A landscape with many valleys, sampled at points; each row gives a point and its height.
A ball rolls from a point to whichever of its 5 nearest points has the largest drop for the distance, and stops where none of them is lower. Distance is the straight distance between rows; heights are no part of it.
q184: [ -3  17  16  -8   3  14  -1  -2 -10   0   5  -3   8  -7  -6  -5  -3   5
  -8   3  -4]  (h 138)
q948: [ 1 -5  0  0 -1 -4  5  3 -2 -4  4  9  4 11 -2  5  4 15 11 -3 -2]  (h 213)
q982: [  0 -15 -15  -6   0 -11   3   7   4  -6 -10   7 -10   7   0   7   7   7
   8 -12   2]  (h 212)
q792: [ 5  4  7  1  5  6 -3  1 -6  8  1 -6  3  2 -2 -1  3  0 -8  2  5]  (h 413)
q556: [  1   1   8  11  12  -3  -8   1   3   8  -1  -5  -4   1   4   0  -6 -17
 -12   1  -1]  (h 407)
q156: [ 5  0 11 16 -1 -3  0  0 -7 -8 17  9 14 11 -2  6 -6 17  4  2 -2]  (h 75)
q684: [-6  6  2  5 -9  3  3 -6 -6 -6 13 20 -1 -2  6 -5 -2 23  4 -5 -1]  (h 76)
q553: [  1   0  -2  -1   0  -4  -9  -1   0   9 -15  -1 -11  -6   8  -3   4  -7
  -5  -9  -1]  (h 546)
q636: [  3   0  -2   5  -1   7  10   6   5  11   4 -16   5   6  -6   4   0 -11
  -5   7   1]  (h 357)
q36: [  4 -21  -8   8   2  -9  -8   9  17 -22  -3   5   4  16  -3   9   0   2
  13   1   9]  (h 458)
q270: [-3 -3 -2 -5 -6  0 10 -6  1 -7 11 14  8 -1 -5  0  6 24 14 -2 -1]  (h 56)
q414: [ -1   1  -8 -12  -3  -1   1   1  -2  12 -16  -4 -14  -3   3  -2   5  -5
  -2  -5   3]  (h 39)
q894: [  9 -15  10  21  11 -18  -7   5   5 -13   5   9   3  17   1   0  -1   2
   5  -6   1]  (h 291)
q92: [  2  -4  -3  13   3  -1 -12  -4   8  11 -12   0 -12 -14   7  -2  -4 -29
  -3   0   1]  (h 900)
q790: [ -3  10   2 -11  -3   6  10  -6  -8   0   8   2   4  -3  -5  -1   6  16
   4  -2   2]  (h 122)
q492: [ 2 -6  6 12  8 -3 -1  2 -7 -3  7  7  5 11 -1  7  3  8  1 -3  2]  (h 324)
q299: [ -2  16   6 -10   5   9  -2  -4 -11   2  -1  -1   2  -7   0  -8  -6   8
  -8   2  -5]  (h 136)
q183: [ -3 -13 -20  -8  -5  -6   1  -2   9   4 -15   0 -12   0   4   2   8  -8
   8  -7   2]  (h 354)
q475: [  3   4   0  -7   1  -1  -2  -5 -11   4 -12   6 -13 -10   8  -3   6   7
  -2 -13   1]  (h 832)
q766: [ -3  -5  -4 -11  -1  -1  10  -5  -2  -5   1  11   2   1  -9   4   4  17
  12  -8  -1]  (h 109)
q244: [ -5 -14 -21  -1 -11  -2   6   0  10   2 -10  -6  -3   1   2   2   2 -15
  10   0   2]  (h 337)
q490: [  2  20   6  -7   9   7  -2   9   3   4  -3 -20   7  -6  -7  -6  -8 -11
 -13   9  -9]  (h 355)
q996: [  1  -5   5  16   5  -6 -11  -2   9   8  -1  -3  -5  -4   4   0  -5 -27
  -3   8   2]  (h 570)
q749: [ -2   5   0  -2   4   2  -6  -1   2  11 -16 -16  -7  -9   2  -6  -1 -16
 -14   2   2]  (h 788)
q66: [  5 -17  -8   2  -3 -12  -4   3  10 -11 -11   4  -8  11  -2   5   7   1
   9 -10   1]  (h 329)
q435: [ -3  11  10   1  -1   5  -2  -8 -14   1   3   5   3  -4   5  -8   0  11
  -2  -3  -2]  (h 151)
q572: [ 5  1 15 10  6 -5 -6  0 -9  4  5  2  1  3  3  2 -2  2 -5  0  1]  (h 332)
q224: [ -3  -6  -9 -17   0  -5   7  -2  -2  -9  -1  16  -1   2  -4   4   7  25
  15  -9   1]  (h 164)
q729: [ -1  -9  -1   7  -5  -5  -7  -1   9   9  -6  -6  -9  -1   4  -1   0 -18
  -6  -1   3]  (h 776)
q288: [  7 -21  -4  13   2 -17 -11   4  10  -7  -7  10  -8   9   4   2   3  -9
   5  -7   2]  (h 422)
q83: [ -7  17   1 -20  -6  18  13  -7  -9   5   7   1   3 -12  -6  -6  -3  18
   0   8  -2]  (h 84)
q858: [  4 -12  -3  17   2  -5  -9  -7  10   5  -5  -3  -3 -10  -4   4  -1 -35
  16  10   1]  (h 905)
q6: [  3  16  14  -2   8   4  -7  -1 -13  -1  -2  -6  -2  -7   4  -8 -10   1
 -11  -1  -7]  (h 205)
q287: [ -3   7  -3  -5  -5  -2   8  -9 -13  -5   1  20  -8   0   7  -2   7  24
  13 -14  -1]  (h 403)
q849: [ -3 -15 -13 -12  -1  -2   6   6  12 -15  -6   3  -1  13  -6   7   4  15
   9  -6   6]  (h 308)
q130: [-9  9  3 -9 -7  5 13 -8 -7 -2 17 15  9 -4  1 -2  1 19  8  0 -3]  (h 60)
q882: [  1  18   1 -18  -1   7  -2  -4 -13   3 -15  -2  -7 -13   2  -9  -1   3
 -10  -4  -5]  (h 819)
q167: [ -1 -20 -21   5  -5  -6  -3   3  11  -4  -5  -5   0   4  -1   3   3 -18
  14   4   2]  (h 218)
q624: [ 1 -8 -8 -2 -2 -1  1  4  4  1 -7 -2 -7  5  1  2  8 -1 -2 -3  2]  (h 423)
q529: [ 6  8 18 10  9  3 -5  0 -2  5  7 -4  1  5  1 -2 -9 -3 -9  4  2]  (h 221)
q262: [ -2   4   4  13   0   2  -7   0  10   9  -1 -16   0  -5  -2   1 -12 -31
  -1  15  -2]  (h 248)
q633: [ -3   1 -10 -12  -5  -1  -1  -1   5  12 -19  -9 -11 -12   4  -3  -1 -14
 -10  -4   0]  (h 371)
q342: [  1 -16 -11  10   0  -7  -1   8  11  -8   2  -6   2   8  -1   3  -1 -16
   6   8   0]  (h 261)
q500: [  5  -8   1  22   3  -8 -14  -6   8   9  -9   2  -7 -15   3   1  -3 -33
   0   6   2]  (h 774)
q715: [ 2  0  4 -6  2  3 11  1 -3  4  8 -5  8  6 -6  3  4  3 -1  0 -2]  (h 156)
q846: [  2 -14 -12  -8  -4 -11   1   0   0  -3 -12  10 -13   2   4   2   9   6
   7 -19   4]  (h 123)
q39: [ -4 -12 -17   2  -4  -2   1   5   9   4  -6  -8  -3   3  -1   5   1 -13
   4   4   2]  (h 372)
q442: [ 3 11 10 -2  1  0 -2 -2 -8  5 -6  0 -6 -1  4 -3  1  4 -7 -7  1]  (h 512)
q137: [  5 -10   9  11   8 -15  -6   2   1  -7   3  12   0  14   4   1   2  10
   8  -6  -1]  (h 64)
q898: [ -8  25   5 -20   0  11   0  -3 -15  -5  -4  -6   3 -17  -6 -13  -5   7
  -8   4 -10]  (h 391)
q406: [ -1 -13 -13  -2  -8 -11  -5  -1   6   7 -18   1 -21  -6   8   0   5  -9
   2 -11   2]  (h 389)
q411: [ 3  3 11 15  2 -7  1 -4 -7 -9 13 15 10 11  4 -3  1 16  5 -3  0]  (h 102)
q72: [ 6  4  8  9  4  2  5  3 -7  3 12  2  4  7 -2  1  0  2 -2  3  2]  (h 192)
q56: [ -8 -11 -25  -8  -9  -5   0  -6   6   5 -21  -8  -9  -4   4   3   3 -19
  14  -3  -1]  (h 378)
q254: [  0 -13 -15 -11   0  -6  10   4   3  -6  -8  -1  -3   9  -7   7  11   6
   6  -8   1]  (h 282)
q730: [  4 -13 -11   3  -5  -4  -5  -7   8   7 -12  -6  -2  -8   4   3   0 -26
  13   6   0]  (h 571)
q997: [  1  12   4 -12   0   5  -1  -5 -12   4  -6   2  -6  -8   4  -1   0   7
  -5  -8   0]  (h 713)
q192: [  5 -14   1   9   5 -11   0   5   9 -10  -2   3   0  14  -2   6   8   4
   7  -8   1]  (h 408)
q373: [ -1   3  -2  -8  -3   2   8   1  -3   4   3 -10   0   5  -3   5   2  -1
  -5  -1  -1]  (h 211)
q925: [ 1  3 13  8  0  3  9  0 -6 -3 20  6 13  8 -7  2 -2 12  3  3 -1]  (h 54)
q179: [  1 -15  -6   7   4  -7   1  11  11 -13   3  -3   7  15  -4   6   3  -6
   7   2   3]  (h 214)
q788: [ -1 -14 -11   6  -8 -10  -7  -9   9   7 -12  -2 -12  -4   6   2   3 -19
   4  -1   4]  (h 602)
q779: [-15  15  -2  -7 -13  12   8  -7  -5  -3  13  18  -1 -15   8 -11  -6  21
  -4   2   0]  (h 67)
q154: [ -1   4  -4  -6  -3   1   0   3   1   8  -7 -10  -7  -2   1   0   3  -8
 -10  -3   5]  (h 449)
q50: [  1 -15 -15 -12  -1  -4   3   3   9 -16 -13   5  -5  12  -4  12   4  16
  14  -9  10]  (h 313)
q245: [  3  -4   3   3   3 -10  -2   2  -4  -6   2   9   1   6   1   3   6  15
   8  -7   2]  (h 303)
q321: [  0  -2   2   8   4   2  -1   5   2   8  -1  -6  -5   1   4   2  -2 -13
  -5   4  -2]  (h 553)
q743: [ -2 -10 -20 -17  -4  -4  12   0   3   2 -12   1  -9   4  -2   8   6   1
   5  -6  -1]  (h 319)
q618: [  2 -13  -3   1   1  -9   4   9   7 -15   5   0   6  15  -4   7   2   6
   9   1   2]  (h 198)
q502: [  0  22   6 -17  -1  15   6  -2  -4   6   7 -14   8  -6 -13  -4  -6   2
  -8   9  -2]  (h 241)
q551: [ -5  -4 -15  -8  -8  -4  -4  -5   4  11 -23  -5 -17 -13   7   5   0 -18
  -1  -5   2]  (h 318)
q983: [  2   0  -2  -3  -1  -6   3  -3 -11   0  -3  11  -5   1   6  -1   8  11
   2 -10  -2]  (h 396)
q489: [  0  -5  -9  -6  -1  -6   1  -2  -1   5 -15   4 -15   2   5   5  10  -1
   1 -16   3]  (h 284)
q311: [ -3 -13 -12   8  -3  -6   1   1  11   5  -5  -9   0   1  -3   0   0 -21
   4   4  -2]  (h 510)
q914: [ -2  16  -4 -24  -6  14   8  -3  -4  10  -2  -9   3 -12 -10  -4   2   7
  -4   4   0]  (h 162)
q550: [ -1  19  11  -6  16   6  -8   6  -7   1   0 -14   6  -9 -11 -12  -9  -7
 -16  11 -13]  (h 325)
q689: [  1  -3  -6   0   1  -4   3  -4  -2   6 -11   0  -8   0   2   0   9   2
   0 -10   3]  (h 400)
q296: [  5 -17   6  18   7 -13 -10   7   9  -5  -1   7  -2  13   5   4   3  -7
   1  -5   3]  (h 99)
q526: [ -1  11 -14 -24  -4  12   7   0   1  10 -17 -17  -6  -8  -8   0   0  -5
 -12   0  -2]  (h 679)
q387: [  0   6   2 -13   1   6   5  -2 -10   7  -4  -2   1  -3   0  -1   4   6
  -2  -6   3]  (h 307)
q507: [  3  -6   3   2   4  -4   5   4  -1 -11  19   2  15  16  -7   9   1  14
   7   3   0]  (h 85)
q467: [  0 -18  -4  15   0 -11  -6   2  13  -3   1  -3  -4   8   4   5   2 -18
   9   1   0]  (h 543)
q601: [  2  -3  -2  13   3   5  -2   3   8   8   3 -18   3   4  -2   4  -4 -24
  -3  14  -1]  (h 233)
q552: [  0  -6  -9   6  -6  -3  -4   1  11  12 -12  -8 -10  -4   7   0   1 -15
  -4  -3   0]  (h 682)
q349: [ -3  17  12  -1  -3   9  -2  -5 -14   0   7   4   6 -12   1 -11  -6  13
  -5   3  -1]  (h 83)
q682: [  3 -19  -1  11   3 -10  -9  14  19 -17   1   3   6  15  -3   9   0  -5
   7   6   5]  (h 365)
q60: [  3  -9   4  15   6  -5  -2   7   4   2   6  -1   2  10   0   8  -1 -15
  -3  -1   0]  (h 563)
q875: [  2  -8  -7   1   1  -6  -6  -1   7   7 -11   0 -17  -4   8   2   6 -10
  -1  -6   1]  (h 489)
q464: [  3 -13  -8   3  -2 -14  -5  -1   3   3 -15  -1 -15  -1   6   3   7 -10
   1 -12   0]  (h 349)
q425: [  2   0   6  10   6  -5 -13   2   7   9  -7  -6  -7  -9   5  -2  -5 -22
 -13   7   1]  (h 368)
q182: [  0  11   8   5  -4   4   2  -6 -12  -4  13  12   3  -1   2  -3  -2  16
   2  -2  -2]  (h 87)
q808: [  4 -11   4  14   4  -9  -1   7   6  -5   6   2   2  13  -1   8   3  -5
   0   4  -1]  (h 367)
q864: [ -2  10  -1 -15  -7   9  11  -3  -5   5  11  -1   7  -4  -5   0   9  12
   2   6   0]  (h 98)
q947: [  1  -4  -4   8   1   3  -7  -2  10   9  -6 -14  -5 -10   2   0  -5 -29
  -1  11  -2]  (h 436)
q609: [  3  14  19  11   4   7  -1   0 -12   2  13  -7  16   1  -6   1 -10   2
  -7   6  -1]  (h 119)
q388: [  6 -17  -8   6   0  -4  -7  11  21 -23   6   3   6  18  -1   8  -3  -3
  12   9   9]  (h 463)
q494: [  4  14   7  -8   1  10  -3   2  -6   5   1  -8   3  -5  -3  -3   1  -1
 -11   0   0]  (h 252)
q680: [ 1 -8 -5 -8  1 -6  8  3 -3 -8  4  5  4  8 -4  4  5 14 10 -3  1]  (h 172)
q960: [-14   7  -1  -2 -12  12  15  -7  -2  -3  25  17   4  -6   4  -9  -2  22
   1   3  -5]  (h 55)
q518: [  1   2   5   5   6   3  -1   5   3   9   3  -8   3   2  -3   1  -1 -13
  -7   5   2]  (h 453)
q974: [  3  11  16   1   8   8   6   2  -5   5  15 -13  13   5  -9   1  -7  -4
  -8  10   0]  (h 110)
q946: [  3  -8  -8  -9   1 -14  -5  -1  -2 -15 -14  18  -8   5   5   5  11  20
  15 -18   3]  (h 366)
q548: [  2 -10 -10 -10   3  -4   2   2   8 -16  -3   2   4  10  -6  12   3  17
  13  -5   7]  (h 342)
q903: [  3   5  13  12  -3   2   6  -7 -11  -3  16  11   8   4   2  -1  -2  12
   3  -1  -1]  (h 73)
q610: [  1  -4  -4   4  -2  -9 -15  -2   5   9 -14  -7 -17 -12   7  -2  -2 -16
  -8  -3  -3]  (h 839)
q958: [ -3  -4  -3  -5  -1  -8   2  -6  -7  -8  -2  12  -9  -1   4   2   8  20
  11 -15   5]  (h 289)
q954: [ 4 -8  3  4  2  0  5  8  6  1 11 -7  5 12 -3  2  1 -8 -3  5 -2]  (h 447)
q949: [-2 -4 -4 -4  1  1  4  1 -1  5 -2 -5 -2  5 -3  3  6  1  2 -3  5]  (h 310)
q900: [  3   8  10   4   8  -4 -11   4   1   8 -10  -7  -7  -6   2  -1  -4 -11
 -15  -2  -2]  (h 29)
q337: [  2 -15 -12   9  -4  -5  -3  -4   8   2  -3  -7   8  -6  -2   7   2 -32
  18  14  -1]  (h 695)
q347: [ -1  14   4  -7   4   8  -4   4   5   7  -7 -18   3  -4  -7  -5  -5 -10
 -14   6  -4]  (h 424)
q651: [  3   7  11   2   2  -3  -3  -3 -10   3   2   0  -1   0   5   2   2   4
  -4  -2  -1]  (h 281)
q877: [  5 -26  -5  18   4 -18 -14   6  19 -15  -5   4   0  13   4   6   0  -8
   9   3   2]  (h 491)
q265: [ -6  12   7   5   0   0   0  -7 -12  -1   5  11  -1  -1   7  -4   2   9
   3  -6  -1]  (h 149)
q625: [  2  15  14  -3   5  14   7   3  -8   4   8  -9   8   0  -6  -4  -6   0
 -10   5  -5]  (h 88)
q253: [  4 -18  -4   9  -4 -14  -8  -3   8   2 -14   5 -13  -4   6   0   6 -15
   5  -6   2]  (h 478)
q31: [-12  21   4 -12 -10  16   5  -8 -12  -5   2  12   5 -19   8 -14  -5  16
  -9  -1  -4]  (h 96)
q318: [  4  -7   0   3   2  -4  -2   1  -3   5  -7   1  -7   0   4   1   6   0
   1 -10   1]  (h 120)
q922: [ -3  12   6  -7  -6   6   5  -7 -16   4   0   8  -1  -9   7  -6  -2  13
  -3  -6   0]  (h 265)
q851: [  3 -16  -9  -8   1  -7  -1   5  10 -19 -12  11  -6  13   0  10   3  17
  16 -13   5]  (h 375)
q127: [ -8  16  11   4  -8  10   0  -5  -9  -6  14  10   9  -8   6 -12  -8  13
  -6   3  -4]  (h 68)
q43: [ 5  0 17 18  3 -4 -3 -4 -7 -6 13  9  6 10  5  0 -4  9  4 -2  1]  (h 101)
q89: [ -2   8  -4 -12   1   6  -4   2  -2   9 -13 -11  -4 -11   0  -5   2  -6
 -12   3  -4]  (h 675)
q554: [ -1  13   1 -17  -9  11  12  -4  -8   5   2  -2   1 -10  -5  -1   2  11
   0  -1  -2]  (h 121)
q871: [  3  16  12  -6  12   2  -8   6  -4   4  -6 -15   1  -9  -6 -13  -8  -8
 -15   8  -9]  (h 249)
q981: [-1  5 13  8 -3  4 11  1 -5  1 25  5 18  8 -5  3 -2 12  4  5  0]  (h 53)
q463: [  1   9   9  -1   3  10  12   4  -7   7  13 -12  12   4  -8   0   0   4
  -3   9   2]  (h 124)
q665: [-14   7  -4 -12 -17  12  17  -4  -1  -1  27  17   9  -8  -4  -7   2  22
   6   6  -5]  (h 61)
q320: [  4   7   3   4   7   4 -10   3   7   9  -6 -12  -3  -5   3  -2  -9 -17
 -13   4  -1]  (h 132)
q277: [ -2 -11  -4  15   3  -6 -10   1   9   7  -8  -3  -9  -4   6   2   0 -20
   3   3   2]  (h 731)
q896: [  1  18  17   1  12  11  -4   2  -6   3   5 -10   9   2  -6  -6 -12  -3
 -11   7  -5]  (h 28)
q376: [  0  18   5 -17   7   6 -10  -3 -14  -2 -14  -2  -5 -16   1 -13  -5   4
 -11  -1 -10]  (h 719)
q269: [ -3  -3  -7 -12  -5   4   9  -3  -7  -1   4   8   4   0  -5   0   5  20
   9  -5  -1]  (h 105)
q850: [-10  16   8   4 -11   9   3  -6  -4  -3  17  19   1  -9   7  -7  -4  19
  -5   0  -1]  (h 62)
q418: [  4  18  18   3   9   7  -8   1 -11   2   2  -5   4  -7  -3 -12 -10   0
 -14   6  -5]  (h 103)
q593: [ 4 -1  6  8  3  1  7  3 -4 -7 18  3 16 13 -5  9 -1  8  6  5 -1]  (h 72)
q58: [-3  4  8  1 -3  5 13  0 -4 -5 23  6 18  6 -7  0  0 16  4  9 -3]  (h 46)
q993: [ -1 -19 -15   4   2  -9  -1   6  11  -9  -7  -4   1   7  -1   4   1  -8
   8  -4   1]  (h 21)
q924: [  7 -13   4  12   8  -7  -2   9   8 -15   9   4   7  19  -4   7  -3   3
   5   0   3]  (h 189)
q634: [  1  12   6  -7   1  13   7  -2  -7   6   7 -10   9  -2  -6   0   3   7
  -7   5   1]  (h 131)
q944: [ -2  -2  -7 -12  -1  -2   9  -5  -7   0  -6  11  -4  -1   1   7   6  14
   9  -9  -1]  (h 207)
q605: [-10  17   9   0  -6  14   4  -6 -10   0  11  10   4 -13   1 -11  -5  17
  -4   2  -3]  (h 66)
q448: [  3  10   8  -4   2   5  -5   1   1  10  -4 -15  -1  -2  -3  -3   0 -13
 -14   6  -2]  (h 395)
q991: [ -1  -9   2  -7   1  -1   3   6   5 -13   9   7   8  14 -12   5   1  18
  10  -1   1]  (h 133)
q829: [ 7  4 14 15 11  0 -4 -4 -7  4  7  3  1  8  0 -1 -5 -1 -6 -1  4]  (h 309)
q673: [  0  11  -2 -14   1  12   3   1  -1  10  -8 -19   0  -7  -6  -2   4  -5
 -11   6  -2]  (h 552)
q899: [ -1 -17 -11   9  -2  -6  -5   0  11  -1  -2  -4  -1   0  -2   5   2 -25
  14  10  -2]  (h 464)
q251: [-4 15 11  6 -4  7  7 -3 -7  0 25  9 13  2  3 -1 -4 15  0  5 -1]  (h 57)
q364: [ -1  22  11 -12  12   4 -10   4 -16  -5 -10  -3   0 -16  -5 -15  -6   1
 -11   4 -15]  (h 345)
q975: [ -5  21   4 -19   2  12  -4  -2 -17  -4  -7   0   2 -17   2 -15  -6   4
  -9   0 -11]  (h 401)
q205: [  1 -20  -6  10   2  -8  -9   7  15 -11  -1   0  -2   9   2   3   3  -6
  10  -1   2]  (h 260)
q718: [ -3  23  12 -11   8  12  -3  -1 -12  -3  -2  -4   6 -15  -4 -11  -6   6
  -8   6  -8]  (h 209)
q581: [ -6  19   3 -19  -4  12   1  -9 -12   3  -4   2  -2 -17   2  -6  -2  11
  -5   2  -3]  (h 50)
q164: [-12   5  -4  -1 -13   4  10  -9  -5  -7  12  25   1  -9   6  -9  -1  26
   1  -7  -3]  (h 74)
q382: [ 9 -7 11 17  5 -8 -7  4  4  3  4  1 -3  5  6  0 -1 -8 -6 -2  1]  (h 564)
q196: [ -2 -11 -17  -1  -9  -3   1   0   7   5  -8 -11  -8  -4   5   0   4 -21
   4   6   3]  (h 446)
q585: [  1  -7  -5  -4   2  -9  -5   0  -5   5 -12   3 -13   1   9  -1  10   1
   2 -14   1]  (h 49)
q104: [  1   7  -5 -13   3  -2  -7   2  -4   5 -23  -3 -20 -12   4  -5   2  -4
 -12 -10  -2]  (h 837)
q599: [ -2  12   2   3   5  10  -2   4  11   8   2 -22   7   0  -5   2 -10 -24
 -13  18  -3]  (h 210)
q59: [ -1  21   0 -22  -1  13   1   1  -8   9  -8 -14  -4 -11  -8  -6   1  -2
 -12   8  -5]  (h 442)
q543: [  4 -12   1   3   4  -3   6   9   5 -13  14  -4  13  15 -10  10   0   7
   7   3   1]  (h 104)
q493: [-11  12   0  -1 -12   9   4  -8 -13  -5   7  20  -6 -12  11 -12   2  22
   2  -7   0]  (h 135)
q12: [  8  -9   5  12   8  -9   0  12   6 -11  15   1  14  21  -9   7  -1   3
   5   4   2]  (h 129)
q371: [  2  -7  -5  11   3  -1   1   4  10   5   3  -9   1   3   3   3   0 -18
   0   3   1]  (h 461)
q642: [  2   0  -9 -10  -4   3   9  -1  -5   3  -7  -4  -5  -2   0   2   7   0
  -4  -8  -1]  (h 358)
q214: [  2 -13  -4  14  -2  -8 -10 -11  10   8 -17  -2 -15 -14   3  -3  -1 -26
   5   2   1]  (h 898)
q929: [ -2   3  -9 -15  -5   6  15  -4  -6   9  -2  -3  -1  -1  -7   3   6   5
  -1  -2   1]  (h 304)
q868: [ -7   3  -8 -15 -12   7  19 -12  -2  -4  18  14   4  -7   0  -5   4  27
  12   0  -4]  (h 77)
q917: [  7 -17  -1   7   3 -13  -9   5  13 -19  -5   8  -3  15   2   8   1   8
  10  -8   9]  (h 459)
q4: [-13  10   0   2 -14   9  11  -4   1  -1  18  22   0 -10   8  -6  -1  26
  -4   2  -3]  (h 59)
q986: [ -8  10   7  14  -9   7   5  -3  -5  -3  25  20  10  -2   6  -8  -7  19
 -10   4  -2]  (h 65)
q466: [ -4  16  10  -5  -3  12   7  -5 -10   5  13   0  13  -3  -6  -1  -6   9
  -2   6  -2]  (h 155)
q977: [ -3  -3 -12   3  -6   2   2  -4   9   6  -6 -16   5  -6  -1   4  -4 -30
   8  16   0]  (h 665)
q799: [ -8  12   2  -2 -10   9  13  -6  -6   0  22   9  12  -4  -4   0  -2  20
   2   7  -2]  (h 52)
q266: [  2 -13 -14 -13   4 -10   0   2   8 -15 -15  13  -8   8  -1   7   7  19
  14 -12   9]  (h 305)
q519: [ -2 -16 -11   9  -5 -10  -4   0   9   4 -11  -2  -6   1   0   6   1 -18
   3  -2   0]  (h 533)
q528: [  2  15   4 -12   4   3  -4  -5 -13   3  -9   0  -4  -8   4  -8  -5   4
  -9  -1   2]  (h 599)
q148: [  2   4  -2   8   0   6  -4   4   9   8  -2 -15  -1  -1   1   2  -7 -20
 -11  11  -1]  (h 26)
q159: [ 10 -20   4  25   3 -16 -15   5  13  -6  -2   9  -2   4   4   3  -1 -14
   7   1   4]  (h 475)
q666: [ -2  13  18  11   3   6  -2  -4 -11   0  20   3  14   2   5  -4 -14  11
  -1   6   2]  (h 70)
q450: [  6 -20   2  11   6 -10 -10   9  13 -19   0  10   4  17  -1   9  -2   8
   9  -2   9]  (h 330)
q481: [  2  -4   0   5   0  -9   0  -5  -5 -14   1  18  -1   5   7   1   6  21
  11 -10   4]  (h 404)
q602: [  5  18  21   9  11   8  -8  -2  -9   1  10  -1   9   1   2  -6 -14   0
 -10   4  -2]  (h 100)
q841: [  2 -12  -1   6   2 -10   1   6   4   2  -1  -1  -1   7   0   4   3  -6
   3  -4   4]  (h 577)
q652: [  2 -14  -2  19  -1  -8 -14  -7   9   9  -9   3  -6  -7   4   4  -2 -28
   7   7   2]  (h 897)
q831: [  0 -18 -23  -8  -4  -5  -2   9  15 -15  -9  -2  -5   7  -4   6   4  -1
  11  -5   3]  (h 154)
q827: [  2 -17  -9  -4  -4  -4  -4   9  17 -20  -3   6   2  18  -5  12  -1  12
  12   1   9]  (h 335)
q611: [  2 -17  -6  16  -4  -7  -3  10  11 -10   5  -6   7  12   0   7   1 -20
   8   6   5]  (h 460)
q857: [-1 -7 -3  2 -2 -2  8  5  0 -4  5  1  2 11 -4  5  5  8  0  1  0]  (h 224)
q121: [ -4  -1 -18 -15  -8  -1   6  -2   3   7 -17  -8 -12  -5   0   1   7  -9
  -3  -2   3]  (h 244)
q640: [ 1  4  6  1 -2  1  5 -3 -8  0  9  5  6  2 -3  1  3 14  1 -2  1]  (h 118)
q123: [ -2  -3 -13  -2  -6   3   2   0   8   9  -6 -13  -3  -4   1   1  -2 -16
  -5   0   1]  (h 537)
q739: [ 1 11 13  6  6  6  1 -3 -7 -2 13 -2  7  3 -1  2 -5  2 -4  5  1]  (h 174)
q222: [-1 -3 -1 -4  0  1 12 -2 -4 -5 14  8 14  5 -6  6  0 21 10  1  1]  (h 25)
q447: [ 9 -5 13 17 11 -5 -3 -2 -4 -4 13  4  1 12  3  1  1  4 -3 -2  1]  (h 223)
q565: [  0 -12 -16  -2  -7  -7  -6  -9   3  10 -18 -10  -7 -13   4   2  -3 -26
  14   5   0]  (h 462)
q691: [  2  11  18   4   1   6  -5  -1 -15   1   9   3   4  -2   5  -4  -6   6
  -5   0   0]  (h 130)
q452: [  2   0  -4  -1   1   1   4   1   0   9  -1 -12  -2   1   1   2   1 -12
  -6   0   0]  (h 359)
q190: [ -9  14  -1  -8 -11  14  12  -6  -6  -1  16  11   5 -10   2  -8  -1  21
  -2   2  -6]  (h 58)
q686: [  2  22   8 -18   5  13   2   3  -6   7   0 -19   9  -9 -11  -7  -8  -6
 -16   9  -7]  (h 292)
q309: [ -3  12   0 -18   7   5  -6   1  -3   4 -17  -9  -6 -17   1  -6   0   0
 -13  -3  -4]  (h 125)
q82: [  6 -16  -5   4   2 -14 -10   5   8  -2  -9   7 -11   5   5   1   6   3
   5 -15   5]  (h 288)
q166: [  4  -1  13  16   9  -2 -12  -1  10  10  -5  -5  -7  -5   0  -2  -5 -24
 -14   6  -1]  (h 490)
q676: [  3 -19 -14  -8   0  -7  -3   6  12 -18  -7   2   3  14   0   9   3   8
  10  -4   8]  (h 234)
q873: [  3   6   7   9   8   6 -11   4   6  12  -2 -12   3  -2  -1  -5  -4 -19
 -19   5   0]  (h 239)
q350: [  2 -13 -12  -5  -1  -8   5   6   9 -12   1  -4   3  12  -8   7   8   7
   7  -1   2]  (h 302)
q861: [  0  11  10  -3  -1   7   6  -2 -11   6   5   2   6  -1  -1  -2  -5  10
  -1   1   2]  (h 157)
q597: [ -6   0 -13 -12  -7   5   3   1   4  10 -14 -12  -7  -3  -2   0   1 -12
  -6   0   1]  (h 356)
q497: [  0   7   5  -4   6   1 -10   0  -2   9 -13  -6  -6  -6   1  -7  -2 -10
 -14  -2  -1]  (h 479)
q569: [  0   9   7   3   4   9   5   2  10   7  11 -18   6   3  -3   1  -7 -17
 -11  13  -2]  (h 279)
q378: [ -7  13  -4 -16  -8  13  17  -8  -6   1   8  10   3 -11   0  -5   0  22
   0   2  -1]  (h 71)
q238: [ -1   9  17  16   2   1   2  -4 -11  -3  22  10  13   4   7  -3  -7  11
   0   4  -1]  (h 69)

Call two points neighbours if one is among the 5 nearest of the other. Go from one point of each pair to the other, from neighbour to neighbour, staying as low as possible. Name the highest point that can't be avoided.
q414 and q993 | q743
q900 and q222 | q452
q222 and q896 | q609
q993 and q222 | q179
q148 and q900 | q320

For each start below, name every point that the ball comes to, in order.
q673 | q448, q320, q148
q610 | q875, q464, q585
q277 | q519, q39, q167, q993
q500 | q996, q425, q900
q858 | q899, q167, q993
